Points, in no order, along strands that fork and pass close to each other.
In the rows, zero is written as 128.
Two points are linked if the straight distance between their rows is under 93.7. Some points are linked to none.
(397): [103 121 136 132  90  92 141 150 124 120 117 106 107 155 198  68  80 158
 127  88]
(581): [134  50 155 139  92 121 162  68  55 195 143 129 149 101 136 128  73 115
 136 103]
(1301): [103 103 131 147 124 139 141 120 137 120 157 142 160  79 134 168 167  95
 143 178]
(883): [152  68 119 112 121 144 116 129  46 100 132 111 128  96 143 179 134  88
  92 145]
(607): [155 131 142 155 180 167 146 100 159 138 167 165 142 154  88 149 167 131
 133 126]
(1492): [134 141  99 111 156 113 151 149 174 123  77  99 169  81 101  93 124 145
 156  88]
(2245): [145 152 136 113 202 114 181 112 171 104  88 175 145 108 110 143 142 166
 156  97]
(1916): [150 211 135 120 170 159  81  82 134  90 128 130 129 138 113  75 120 180
  79  85]
(1689): [123 130 127 127 130 117 133 152 170 126 119  78 159 142 120  93 161  91
 151 150]
(2839): [144 129 111 150 101 121  96 131 193 156 157  85 111 137 103  88 112 114
 137 145]
(1294): [ 94 127 110 118 129 136 183 110  84 131 169 198 123 162 117 164 111 176
 161 120]
(1024): [122  98 178 113 123 115 119 111 122 225 141 164 104 106 132 110 112 150
 130 163]
(2082): [ 76 107 118 122 140  78 175 157  82 138 128 182 153 123 141 127 126 126
 166 142]
(2377): [113 131 102  98 119 101 131 161 161 156 123 123 127 150 136 165 162 113
 132 139]
(2252): [168 114 106 109 150 146 143  79 100 113 137  78 165  66 117 192 147  86
  74 145]
(520): [162 168 143 102 176 151 114 142 159 109 116 149 143 193 106 150 143 133
 130  90]
(1223): [136 178 113 129 160 135 124 145 181  79 132 129 178 136  95  80 126 130
 161  91]
(1578): [ 95 121 121 141 113  38 189 117  92 144 107 153 118 126 151 152  76 135
 148 104]
(375): [152  50 124 140  83 142 127  90  87 143 140  99 112  99 150 188 113 133
 139 155]
(830): [122 151 116 122 169 122 150 124 150 132 155 131 127 121 144 155 196 105
 173 146]
(2602): [159 144  90 155  83 131 152  77 214 129 139  97 140 103  80  77  84 129
 138 104]
(186): [116 172 106 116 109 102 124  96 206 147  98  82 111 146 138 130 105 106
 110 109]
(1305): [127 142 118 115 112  87 161 104 153 135 104 105 117 140 112 218 125 122
 121 172]
(1905): [148 105 128 136 134 150 133 140  62 113 118 113 127  86 134 175 182  87
  78 137]
(2433): [122 101 127 155 138 157 160 138 107 145 183 187 128 135 121 166 151 189
 130 158]
(724): [122  72 149 111 115 156 127 111  69 104 131 134 100 126 165 121 106  60
  88 141]
(694): [152 185  72 101 100 157 160  76 135  66 118 104 192 106 136  80 121 136
  78 109]
(2824): [101 110 114 155 113  81 163 145 145 168 138 132  85 138 169 134 137 139
 134 153]
(1564): [161 103 103 124 134 143 129  77 127 142 139  82 134  90 165 186 133  87
  72 127]
(2743): [136 127 167 112 132 171  95  81 161 166 118 131  87  78 117  79 114  79
  82  88]
(1212): [157 105 153 142 152 122 102 121 158 143  69  88 158  98  97 104 143  85
 113 129]
(2833): [145 157 112 116 195 117 138 151 158 118 147 117 163 121 105  94 176 120
 173 132]
(1003): [115  83 154 183 100  89 125 129 116 145 106 132  83 123 142 128 131 112
 160 147]
(2654): [139 151  80 112 166 137 146 140 148 151  96 132 149  88  99 117 195 127
 145  68]
(1360): [157 112 152 123 151 166 115  49 144 146  92 125  91  82 130 103 121  64
  82 105]
(1617): [ 94 178 120  98 103 157  98 147 157  71 120  96 161 159 161 117 108 117
 117 127]
(1795): [152 104 181 159 155 133 110 123 140 148  99  92 144  82 129 105 131  76
  75 140]
(1327): [120 197 150 114 171 164 137  92 166  89 134 164 103 163 135 167 142 153
 116 101]
(2008): [132 152  97 108 190 152 148 124 164 149 108 160 153 123 101 103 173 146
 145  67]
(1145): [128 115 171 178  85 114  90 132 171 168 130 128  70 130 127  91 104 138
 158 141]
(2675): [128 139 147 146  61 123  89 137 175 144 147 114  74 156 121  92  69 160
 151 128]
(1881): [144 153 116 131 120 119 123 212 113  98 113 118 105 157 116 100 173 133
 147 127]
(224): [ 95 128 114 152 136 145 169 131 106 128 175 191 133 126 115 149 166 141
 122 179]
(867): [115 126 143  90 140  67 103 121 136 117 124  90 114 173 191 124  90 139
 132 152]
(2769): [ 84  81 130 123 123  76 144 136 105 175 122 156 136 123 143 109 115 112
 162 151]
(652): [139 119 150 149 159 179 162 124 122 106 122 137 168  84 118 157 191 115
  87 128]
(347): [185 140  50 135 115 109 143 139 155 114 135  97 188  94  89  87 135 119
 138  97]
(1268): [141 116 142 168 142 143 137 144 143 137 171 191 123 177 135 169 135 179
 130 135]
(2255): [154 150 151 130 157 152 152 109 143 115 146 177 147 174  87 200 113 151
  99 143]
(1201): [ 87 108 123 138  96  83 155 156 140 152 133 104  97 156 162  67  88 154
 136 120]
(480): [123  84 147 143  77 106 113 170 136 137  88 117 129 162 139  83  93 141
 163 121]
(1647): [104 107 140 172 109 107 132 144 125 136  97 132 108  95 125 153 141  92
 144 160]
(2601): [146  91 157 120  79 117  79 166 139 151 101 128 123 156 104  92  67 145
 153 126]
(2848): [156  98 134 118 160 161 132 157  98 133 152 155 133 137 133 176 200 132
 169 154]
(2181): [143 114 135 155 138  79 104 172 148 121 108 112 123 135 148 124 131 118
 171 157]
(879): [118 202 113 125 156 120 122 153 154  77 145 140 101 139 131 130 169 122
 154 108]
(271): [ 96 142 117  73 111 103 131 181 126 125 113 136 149 190 172 158 119 130
 129 119]
(412): [150 189 137 144 175 156  86 116 141 102 145 129 128 175 105  88 115 155
  41 100]
(1672): [131 111 115 145 121 164 147 129  94 114 171 134 145 153  73 188 116 204
 146 151]
(159): [148  64 144 135  86 169 125  83 111 136 164  87  97 100 160 184 108 104
 103 146]
(1308): [135 126 156 137 139 148 167 112  81  95 157 188 110 195 149 157  97 204
 114 127]
(2281): [156 203 132 101 182 153 125  96 162 114 105 151 126 149 115  97 127 165
  94  63]
(1840): [148  93 155 146 115 180 137  52 141 156 139 112  84  99 148 154 124  86
  99 142]
(767): [ 91 174  93 113 126 138 125 186 139 117 156 153 133 151 127  97 146 141
 123 123]
(1102): [128 134 184 145 117 114 113 103 164 177 113 133  90 124  87 137 120 119
 132 169]
(230): [119 141 142 129 170 131 125 156 102 100 159 205 100 195 146  99 122 153
 169 129]
(777): [107 110 200 107 107 152  55 137 103 180 144 171 112  95 124  84 113 150
 146 115]
(263): [122 136 126 144 148 166 150  99  74 113 115 131 103  90 105 131 198  77
 131 154]
(1336): [145 194  86 111  96  95  90 141 119  81 123  63 116 142 154 117 115 141
 101 108]
(1553): [154  97 148 108 119 148 137  89  94 138 107  96 123 113 117 144 142  55
  90 168]
(107): [149 128 139 139 128 154 100  88 175 191 128 103 157  66  83  66 115 133
 114  93]
(2673): [149 115 152 150 113 168  81 129 143 180 102  98 127 113  79  59 122 103
  79 131]
(1594): [118 120 126 131 139 131 136 190  98 127 118 141 116 152 105 130 176 128
 130 153]
(252): [117  72 198 163 110 131 128  77  81 201 129 159 117  87 168 111 104 137
 138  90]
(1046): [ 67 137 144 117 126 132 152 159 117  91 100 187 124 165 106 159 123 133
 137 143]
(1411): [ 76 161 154  85 141 147 105 118  75 100 126 133 149 142 184  79 121 184
 112 121]
(1174): [136 180 107 101 167 144 176 118 171 130  97 136 130 142 115 103 159 152
 156  63]
(2373): [116 183 113 110 168 101 133 168 151 119  81 151 148 117  77 149 151 127
 123 105]
(596): [144 108 127 105 151 152 135 165  99 121 157 179 123 183 128 161 162 155
 181 130]
(869): [ 84 125 125 134 106 113 128 138 165 165  90 123  98 141  98 117 114  79
 120 159]
(1890): [ 94 130 104  89 113  80 173 122 117 135 124 132  97 155 183 170 112 121
 137 130]
(2318): [149 137 115 136 113 138  85 172 167 102  91 100 181 110  87 108 131  87
 154 131]
(2345): [ 79  87 104 124 106 175 115 114  45 103 155  72 137  77 108 151 106 151
 132 135]
(1382): [141 209  83 115 136 120 122 135 153  67 141  77 120 131 157 109 139 151
 117 104]
(2561): [118 123 130 134 139 176 147 111 134 134  84 134 143 113 102 144 208  90
 155  92]
(1691): [123  46 170 150  94 109 129 101  86 156 126 147 147 105 134 161  76 122
 131 171]
(517): [ 95  79  91 115 105 147 110  96  56 131 167  76 136  83 134 179 124 139
 155 160]
(440): [135 151 129 135 168 118 127 157 131 127 104 143 167 104  93 148 185 101
 122 116]
(2221): [141 142 155 153 153  89 129  90 167 173 106 130 105 111  96 149 128  92
 124 150]
(2154): [130 113 137 125 118 166 152 122 118 120 165 176 154 180  80 200 112 168
 135 150]
(2094): [119  88 158 157 109  89 167 164  90 122  85 140 140 146 158 121 108 135
 170 115]
(1347): [116 194 102  80 141  78 113 165 110  80 132 128 109 148 138 118 125 135
 128 130]
(1297): [111 149 156 101 138 151 146 127 142 105 127 171 148 196 132 196 118 169
  99 134]
(1192): [147  95 138 142 110 137  87 150  94 173  76 112 106 110 107 112 134  72
  89 144]
(1229): [134  90 132 162 109  94 191 134  42 114 123 156 161 106 133 149 138 133
 181  93]
(2725): [156 193  90  88 163 104 146 113 165  68 119 106 163 113 122  75 100 155
 128  86]
(1134): [105 175 115 140 144 131 114 169 154  93 158 159  77 157 153 139 162 154
 142  99]
(2505): [116 167 153  91 160 111 103 173 120  66 120 171 144 176 157 154 114 149
 155 138]
(2516): [148  70 158 136 112 123  93 140  85 183  87 135  93 127 126 134 122  94
 125 146]
(664): [129  80 212 147  97 139 115 114 102 182 121 174  81 100 132 122 124 152
 155 112]
(797): [ 82 146 111 102  87 105 124 136 172 163 106 120  80 183 125 107  86 113
 128 146]
(2557): [113 171 130 121 133 187  80 115  85  90 166 128 128 163 158  68 125 185
  91 141]
(280): [153 127 134 152 185 158 119 119 137 164 151 200 124 177  84 128 154 109
 125 124]
(2595): [196 125  66 150  88 116 131 138 152 107 168 108 172 127  92  83 127  89
 133 135]
(2593): [104  65 153 137 109 100 157 100 110 184 119 155 150 116 148 143  99 117
 156 143]
(1376): [160  46 151 134  87 128 148  75  33 161 141 126 134  97 155 146  82 138
 103 105]
(477): [111  61 155 157  88  70 164 118  78 120 118 144 155 104 124 166  87 140
 149 173]
(2023): [121 111 122 124 127  83  61 141 158 182 123 128 119 127  88  80  98 110
 139 168]
(135): [ 82 138 138 122 130  50 182 151  92 131 129 167 134 138 161 129 111 145
 152 101]
(2476): [120 211 118  88 139 153 115 126 129  86 114 122 113 168 140 114 139 147
  83 110]
(1963): [172 108 144 118 145 148  78  92 163 177 119  70 139  93 133  75 138  90
  92 111]
(1648): [147 200  94 100 166 155 144 112 160 102 128 129 112 155 111  90 136 156
 130  51]
(1894): [166 171  79 131 115  90 150 136 189 105 125  70 147 129 119  79 105 126
 116 120]
(360): [117 138 146 109 151  94 138 187  96  87 110 174 141 172 156 127 113 158
 162 111]
(2174): [111 131 130 128 145 134 108 167 122 131  95 135 169  99 121 164 159  95
 110 147]
(2421): [134 138 108 152 138 166 144 112 109 106 175 136 145  85  89 186 155 148
 130 159]
(2207): [179 102 142 109 160 173 136 130  91 112 122 131 137 127 127 163 211  99
 139 134]
(422): [143 186 130  96 181 130 104 144 178  79 121 139 167 158 109 124 137 126
 146 100]
(2532): [ 95  95 138 115 134 127 145 144  78 118 132 159 180 117 104 177 130 112
 132 176]
(2763): [ 80 160 142  62 124 145 136 148 124 107 102 159 147 184 169 170 117 151
  98 127]
(659): [114  50 151 130 114 135 105 146  98 144 103 136 151  95 163 146 122  86
 105 153]
(1140): [157 126 127 162 183 146 112 109 168 142 150 197  98 194 114 150 122 118
 125 130]
(353): [127 114 109 159 103 167 136 123  83 105 173 101 136 104  89 189 150 189
 150 156]
(1532): [135 134  85 123 142 138 130 135 148 158  93  98 151  97  99 105 171  90
 151  96]
(2757): [133 149 146 154 151 139 126 158 164  97 161 169 110 161 121 150 162 161
 138 120]
(233): [142 156 140 113 161 137 101 175 112  86 139 156  90 193 137 100 139 158
 155 113]
(2843): [155 114 130 141 130 118  75 150 129 116  97  96 148 108  93  84 137  79
 127 136]
(2556): [134 110 104 119 141 207 124  88  79  70 165 107 158  91 109 177 148 114
  98 110]
(1784): [170 184  85 113  93  96 108  99 150  78 141  75 152 125 131 107  75 109
  73 125]
(404): [124 211 112 114 107 174  87 105 127  68 145  95 166 123 141  96 130 152
  81 134]
(968): [148  97 142 114 135 142 121 119 107 111 126 125 103 117 167 126 124  36
  54 121]
(2360): [145 160 107 142 131  63 125 143 175 137 125  75 102 139 131 120 141 117
 125 131]
(2883): [ 93  92 146 136 129  79  83 141 136 173 127 156 127 128 129 108  87 115
 150 146]
(1072): [111 100 153  93 118  64 137 130 146 152 113 128 112 173 173 132  78 137
 145 133]
(2696): [132  84 160 163 105  66 142  91 108 193 151 156  87 119 141 133  99 150
 172 124]
(2150): [163  81 162 149 126 131  80  97 138 187 112 120 104  96 142 178 139 103
  93 145]
(669): [101 155 135 124 118  95 131 166 135 107  88 142 130 137 117 206 143 118
 128 121]
(2271): [110 166  92 136  81  96 108 173 169 103 149 102 118 152 139 100 104 126
 109 128]
(2169): [153 114 121 134 145 148 120 152 103 108  92 107 115  89 133 117 186  72
  89 114]
(37): [151  67 100 121 111 138 125 119  43 111 157 109 100 104 149 172  79  94
  58 136]
(29): [118  83 110 141  86 142 150 113 100 132 125 114 129 121 135 193 146 123
 157 157]
(131): [137 117 139 164 103  79 115 100 144 173 126 131  74 111 129 191 107 132
 152 162]
(2447): [154 140 133 160 200 148 163  80 147 134 132 181 138 120  73 157 147 143
 124 119]
(701): [148 118 123 142 139 114 169 101 146 122  88  91 134 117 103 195 155 102
 138 163]
(2538): [141 118 129 130 160 122 131 142 150 110  66  89 194  73  98  88 156 112
 135 116]
(645): [123 107 202 111 112 161  96 136 105 186 141 148  94  82 138 113 142 176
 137 117]
(2731): [127 174 140 113 189 105 196 134 174 107 107 140 141 129 114 137 148 157
 109 120]
(768): [112 193 102  84 115 152 115  97 168  60 107  81 165 147 128  91  97 118
 111 112]
(1486): [139 137 112 118 181 112 187 105 165 131  79 104 151  97 112 112 156 129
 155 106]
(416): [114 170 151 117 160 161  73 111 119 107 156 150  87 181 173  90 125 178
  81 121]
(2153): [125  64 158 140 131 122 129 104 119 179 154 121 110 102 157 140 132 105
 117 181]
(1042): [147 185 167 114 184 153  96 124 147  83 114 170 118 201 103 136 120 124
 120 110]
(747): [185 124 130 113 179 157 158 136 104 120  88 109 150 103  96 135 208  97
 127 103]
(2062): [122 148 100 124 136  93 125 120 205 185  89  87 141 114 114 126 135 112
 128 101]
(2277): [165 111 105 117 141 160 146  83 102 124 155  79 168  75 102 198 169 114
 126 150]
(1629): [176  92 107 114 149 133  89 103 130 153 102  78 156  74 108  52 116  98
 111 103]
(2798): [125 143 111 134 151 137 112 173 161 106 129  98 156 128 115 109 186 114
 156 139]
(2847): [142 135 129 127 176 110 174  85 143 135  90 119 135  76 122 136 182 113
 148 136]
(287): [113 130 147 116 153 119 119 179 140  82 147 131 143 150 140 115 160 128
 175 158]
(2494): [124 145 143 123 115  72 159 130 105 119 113 108 108 173 211 105  94 150
 145  88]
(2147): [115 117 109 118 113 120 148 131 112 117 120 142 127 142 133 206 142 125
 183 150]
(1064): [138  75 128 155 118  83 178  92  32 134 135 131 156  90 145 137 123 116
 170 108]
(2609): [ 93  77 104 109 121 125 146 118  47 113 149 124 176 100 105 165 100 158
 160 142]
(2202): [181 163  41 120  78 124 174 109 160  87 119 114 151 120 112  88  97 126
 141  81]
(1095): [123 151 131 117 152 144 142 129 108 123 145 186  80 194 126 162 137 151
 122 124]
(2661): [ 99  68 110 101 115 145 130 121  27 128 141  85 158  90 114 138  90 144
 125 116]
(496): [101 144 110  95  72 119 108 116 163 156 129 102 103 177 151 100  71 140
 112 127]
(2216): [ 74 117  87 122  96 112 120 185 112 170 121 122 112 146 130  91 130 105
 150 130]
(692): [176 111  96 154  96 150 108  98 167 170 131 115 159  82  69  58 106 110
 122  99]
(2042): [139  80 131 121 112  92 130 157  60 163 112 124  98 138 134 144 146 104
 149 157]
(2631): [135 102 133 151  96  63 179 116 100 164 122 135  95 131 143 159  96 143
 153 119]
(177): [137  60 183 130 102 160 114 111 101 182 150 158  97 102 168 150  97 138
  76 121]
(1779): [ 70 151 116 130 104  90 113 141 146  92 117 132 104 157 192 127 102 137
 141 113]
(144): [158 134 141 164 174 167 170 103 129 131 115 159 156  71  86 155 185 139
 116 110]
(2783): [117 160 154  84 128  83 105 138 146  90 103 107 124 176 162 158 100 126
 142 146]
(987): [123 180 138 158 159 137 163 122 165 112 111 162 125 120 106 161 174 117
 138  93]
(113): [120 170 104  96 117  64  96 168 101 100 117  96  97 159 174 109 108 142
 109 127]
(2804): [134 165 159 127 179 161  97  82 156  85 135 174  93 186 134 153 117 137
 106 113]
(1804): [159  94 121 128 146 138 127  75 143 174 101  95 160  69 137 159 138  79
 107 118]
(1310): [128  98 138 119 133 118 144 183  85 133 112 129 106 128 142 116 168 109
 166 148]
(1498): [144 107  80 124  93  83 103 180 137 165 151 108 114 148 125  90 106 138
 136 150]
(1257): [127 206  95  86 131 156 134  94 148  72 116  85 177 128 121  90 127 151
  72 110]
(2619): [142 106 159 133 103  84 134 169 151 185 118 106  87 159 135 136  99 158
 117 149]
(2509): [106 157 160 125 149 150 102 127  95 111 134 173  90 175 178 121 111 193
  81 104]
(2680): [120 133 185 129 130 142  63 105 159 195 130 143 110  96  90 120 129 116
 125 142]
(1783): [133  96 154 127 149 127 140 122 161 149 127  88 142 129 142 115 171  80
 128 181]
(2068): [142 173 129 144  65 123  95 109 199 149 151 115 108 131  82  98  64 149
 119 124]
(859): [120 163 115 119 139  93 131 145 171 127  68 122 146 129  91 174 130  99
 115 124]
(745): [143 153 112 110 121 129 115 194 101  73 126 131 120 187 140  86 132 165
 151 118]
(387): [ 69 181 112  88 105 146 104 143 119  72 147 119 138 146 157  91 108 135
 108 134]
(2391): [163 130 128 123 180 157 140 130 107 105  78 110 146  63 122 102 190 106
 115  92]
(1321): [107  75 186 128 118 150  68 133 100 172 138 143 106 107 152  71  99 116
 108 127]
(834): [ 87 133 147 112 137 119 159 152 134  93 156 149 111 172 189 120 138 163
 166 124]
(1952): [106 168  90 105  76 123 110 125 118  87 158  97 148 142 180  77  82 144
  99 154]
(764): [159 177  50 109  92 141 149  78 143  77 121 106 171 105 130 109  84 139
 106  89]
(138): [156 135 144 128 153 132 167 127 141  96  83 114 144 120  93 179 164 108
 158 135]
(1180): [116 200 104 115 159 146  86 139 156 126 156 171 104 176  99  90 120 143
  91 107]
(522): [116  84 190 175  98 119 113 130 121 174 112 143  68 118 134 104 121 141
 157 152]
(2814): [ 97 166 118 139 116 104 127 139 177  88 100 121  89 138 155 156 130 109
 157 124]
(181): [ 99 151 151 118 122 117 167 130 113  64 127 136  94 164 154 180 117 155
 144 157]
(1883): [103 100 114 130  98 143 144 127  56  97 140 149 167  98  74 180 117 139
 153 171]
(746): [136 132 140 133 121 103 184 121  77  90 139 172 138 169 160 172 114 172
 162  82]
(1196): [ 85  74 150 163  97 124 119 156 135 192 139 118 110 125 142  59 107 144
 132 152]
(1027): [129  96 180 129 114 133 116 152 139 208 150 139 109 124 133  75 112 160
 128 155]
(1078): [ 94 149 141 109 122  95 160 130  76  91 105 127 105 149 207 109 110 166
 142 108]
(1546): [104  85  84 133 112 170 141 124  33 116 170 150 111  86 147 163 152 124
 131 127]
(1770): [ 92 165 122 120 108 124 114 156 105  77 121 124  88 138 200 107 123 175
 145 101]
(2603): [ 86 150 107 161 106 125 119 163 201 114 105 105 142 127  95  95 114  98
 126 131]
(2563): [103  99 117 148 122 162 146 104  90 103 173 106 151  78 137 180 153 127
 116 176]
(285): [130 106 142 147 110  78 133 160 159 187 131 113  90 122 155 133 143 132
 119 175]
(1320): [143  99 191 126 133 184  91  78 147 157 143 110  93 104 149 109 126  93
  91 152]
(1635): [117 160  87 131 112  79 117 157 172 147 136  90  91 149 162 127 108 139
 116 133]
(1599): [100 150 114 124 120  91 155 168 152 135 135 103 102 159 180 129 133 155
 115 147]
(1062): [136  96 124 144 115  98 175 142  57  95 152 169 153 130 124 175 123 164
 192 105]
(1812): [181 150 105 157  64 124 123  88 198 121 144 119 137 128  87 114  66 114
 109 111]
(1715): [100 192 100 109 158 142 128 146 158 127 140 160 142 146  93  94 152 129
 121 110]
(2423): [133 157 104 117 125 105  88 183 165  76 113 106 161 140 103 109 107 107
 147 135]
(212): [144  99 131 138 149 159 140 113 135 149  73 105 162  87 130 161 178  76
 124 108]
(1480): [141  87 189 136 138 146 104 109 157 175 135 108 112 112 147  96 145 107
 123 166]
(465): [ 82 108 135 150 144 114 163 146 131 116 156 160 146 110 150 144 165 114
 148 183]
(482): [172 171  55 122 119 143 162 135 167  90 145 116 175 128 101  86 137 146
 118  65]
(2450): [ 90 140 169  93 136 125 148 107  84  92 129 142 144 160 210 126 106 171
 119 103]
(492): [131 109 106 118 136 217 120 107  62  96 192 129 148 106 120 164 157 141
 126 149]
(564): [109 114 115 135 127 175 142 116  69 113 152 161 111  98 143 153 186  95
 131 156]
(620): [141 171 119 138 191 143 109 122 175 133 152 177 127 202 103  96 126 129
 101  82]
(2854): [100 144 122 176 117 117 145 155 173 110 103 125 103 113 126 144 161  94
 145 142]
(1128): [ 69 139  92 118 119 110 145 193 109 139 131 140 113 162 127  77 136 142
 148 126]
(513): [115 176 140  81 154 114  96 146 163  74 127 134 142 169 145 159 137 128
 137 133]
(2038): [148  70 156 151  88 146 131 114  66 174 119 126 104 109 158 162  88 131
  83 127]
(1080): [134 197  98 123 152 113 125 134 176  60 127  95 102 133 134 103 156 123
 153  97]
(2427): [143  95 182 127 120 146  99 112 102 212 142 145  82  93 148 141 126 151
  89 134]
(221): [152 165 106 142 186 154 128 131 183 150 135 169 137 151  89 106 167 144
 127  62]
(2417): [136 137  96 160 112 123 138 114 191 146 108  93 148  87  72  57 111 120
 131 117]
(2072): [140 136 139 127 146 126  52 119 173 197 143 123 119 105  77  96 109 112
 123 136]
(2748): [106 108 120 119 108  86 148 145 102 112 102 153 138 138 141 213 110 137
 148 133]
(1780): [155 111 150 126 153 208 153 105  91  92 154 117 161  92 106 172 159 101
  84 132]
(2875): [ 95  88 143 124 118 116 124 161  93 134  92 162 166 121 137 158 134  96
 123 170]
(1733): [116 149 150 111 106 103 191 128  82  75 117 135 119 169 178 191  99 167
 146 122]
(1624): [160 140 137 121 135 102  90 124 196 185 113 106 143 110  68 101  97 129
 117 132]
(248): [125  65 124 147 124 110 140  93  46 126 166 119 125  65 172 146 118 123
 131 159]
(164): [140 203 122 118 103 194  77 116  95 101 142 103 151 118 129 102 151 186
  90 119]
(1198): [126 106  99 125 116 147  86 140 148 180 107  99 145  93 116 104 170  92
 126 109]
(1805): [108  91 151 172 108  95 185 149  98 109 120 139 169 110 132 173 113 148
 125 169]
(215): [159 124  72 140  83 113 109 165 128 101 146  95 154 143  93  71 119  99
 139 138]
(398): [148 144 172 120 108 183  79 137 144 173 140 116 114 102  64  76 129 143
  97 129]
(2745): [119  76 128 158 141 165 127 120  76 117 198 170 157 135  95 142 117 188
 180 125]
(2378): [122 168 154 138 138 141 165 116 138  62 153 148 110 163 125 199 138 161
 140 151]
(1806): [115 114 132 121 118  80 117 185 110 103  77 133 136 166 157 104 103 140
 164 112]
(2120): [129  80 136 149 127 117 139  81  84 133 167 109 102  84 151 153 111 103
  96 190]
(2091): [115 128 127 139 169 144 152 102 150 118 139 133 154  88 122 147 189  93
 156 145]
(283): [ 79 146 120 101 113 144 123 171 180  96 120 104 163 175 146 108 117 123
 142 136]
(1747): [105  92 167 126  96  74 152 112 144 179 115 157 133 154 153 127  57 130
 155 127]
(1191): [144 127 121 181 158 186 147  99 127 129 185 159 129 132  61 164 161 155
 127 147]
(169): [124  97 129 144 104 127  89 173 123 139  99 117 115 119 106  89 136  97
 130 150]
(1432): [109 178  69 128 108 117 131 180 151 101 147 108 129 149 107  88 134 140
 116 127]
(2315): [124  63 159 144 126 138  80 151 117 142 117 124 117  95 171  99 111  83
 106 151]
(1030): [118 103 124 111  99 111  97 138 142 189 143 124  93 154 128  77  98 156
 175 114]
(1583): [119 181  80 119  73 131 105 119 195 153 128  84 105 155 127 104  83 112
 101 116]
(2001): [159 105 140 109 150 146  89 118 134 156 132  85 101 112 156 110 128  62
  76 112]
(119): [142  96 115 125 108 140  63 132 142 198 130  90 109 119 121 116 141 113
 143 132]
(1552): [156 180  94 102 187 126 143 122 174  82 136 140 178 108  98  76 123 175
 155  86]
(978): [107  88 105 117 114 196 145 121  49 133 171 156 135 113 115 163 153 165
 152 144]
(1508): [146 170 144 138 146 122 169 135 134  73 107 133 115 156 100 194 162 137
 151 139]
(1286): [133 131 126 150 142  91 135 101 181 180  94 108 124  83 109 125 137  93
 131 119]
(205): [124  57 131 130 116 124 122 151 107 168 129 118 130 133 179  83 136 112
 171 130]
(2325): [ 74 173 118 108 116 163  86 135 100  89 160 150 150 153 171  72 116 183
 111 124]
(529): [120  95 121 144 134 142 153 118  82 139 191 196 149 162 115 147 101 190
 173 104]
(1879): [167 110 161 113  73 146  73 156 124 171 137 131 119 130  76  97 101 166
 148 128]
(346): [135 103 153 164 139 119 133 124 131 144 116 102 134  82 127 151 142  93
  71 181]
(1727): [115 135 129 128 106  80 136  99 162 153 104 118  81 146 144 179 119 115
 138 160]
(1279): [163 144 128 124 202 133 175  82 168 139 100 176 127 138  97 133 125 165
 123  77]
(1944): [151 175  92 125 142  90 163 149 170 131  99  79 118 118 103 106 139 135
 109 105]
(2747): [117  70 119 143 139  99 143 135  43 125 143 155 143  92 164 132 124 109
 140 137]
(2226): [122 143 156 128 157 142 135 106  79  98 164 185  93 180 182 135 116 189
 121  94]
(2615): [150 154 128 128  68 118  70 110 198 122 164  95 127 147 135 114  46 153
 106 125]
(791): [ 91 121 122 131 138 110 180 141  78 105 156 193 127 136 125 140 133 144
 149 138]
(491): [176 140 131 119  92 154  92 131 160 173 151 116 103 126  48  87 103 149
 135 135]
(2734): [151 136 113 162 174 140 138  79 176 134 149 164 102 207 135 147 112 113
  96 108]
(59): [101 135 101 156 121 114 124 145 178 158 106  93 174  86  98  89 133  85
 108 126]
(2451): [151 103 117 130 129 148 169  85 121 139 118  98 166 112 100 184 170  94
 131 169]
(1431): [147 172  85 106 125  91 129 111 171  74 139  74 155 116 109  94  76 130
 117 121]
(2495): [132  47 118 130  86 138 134  97  29 123 152 101 116  99 147 149  58 108
  95 112]
(2542): [150 151 160 121 144 170  78  82 170 162 135 125 109  56 107  85 125 119
 107  84]
(1202): [131  73 114 135  80 136  88 158 148 175 121  93 107 132 152  93 143 116
 185 131]
(1634): [108  85 119 137 129 164 142 127  62  93 139 151 102  87 187 146 147  74
  94 140]
(1697): [121 166  80 122  63 117 122 134 163 103 173  88 135 147 146  94  92 123
 118 154]

Follow the links from the first point to the second, and from the first to the third. Name the last point that the two ways share.
(2745); (353); (2673): (791)
(2675); (2824); (1201): (1078)
(767); (2023); (777): (2271)
(2023); (724); (1952): (2769)
(978); (2042); (2883): (1301)
(2516); (353); (2757): (1301)
(2391); (1411); (107): (522)
(764); (2615); (1308): (2325)

A fork is a point with three links. Follow the links from the first point to the second and name the forks in between, in order.
(37); (1697): (1376) (2427) (645) (664) (522) (1078) (2325) (387)
(2783); (694): (513) (422) (1431) (1635) (2271) (387) (1617) (1257)
(2731); (2072): (2447) (607) (2421) (1301) (224) (791) (2082) (2769)
(791); (263): (224) (1301) (2421) (607) (2447) (564)
(2824); (1257): (1635) (2271) (387) (1617)
(1174); (283): (2008) (767) (2271) (387) (1617)
(1480); (777): (2875)
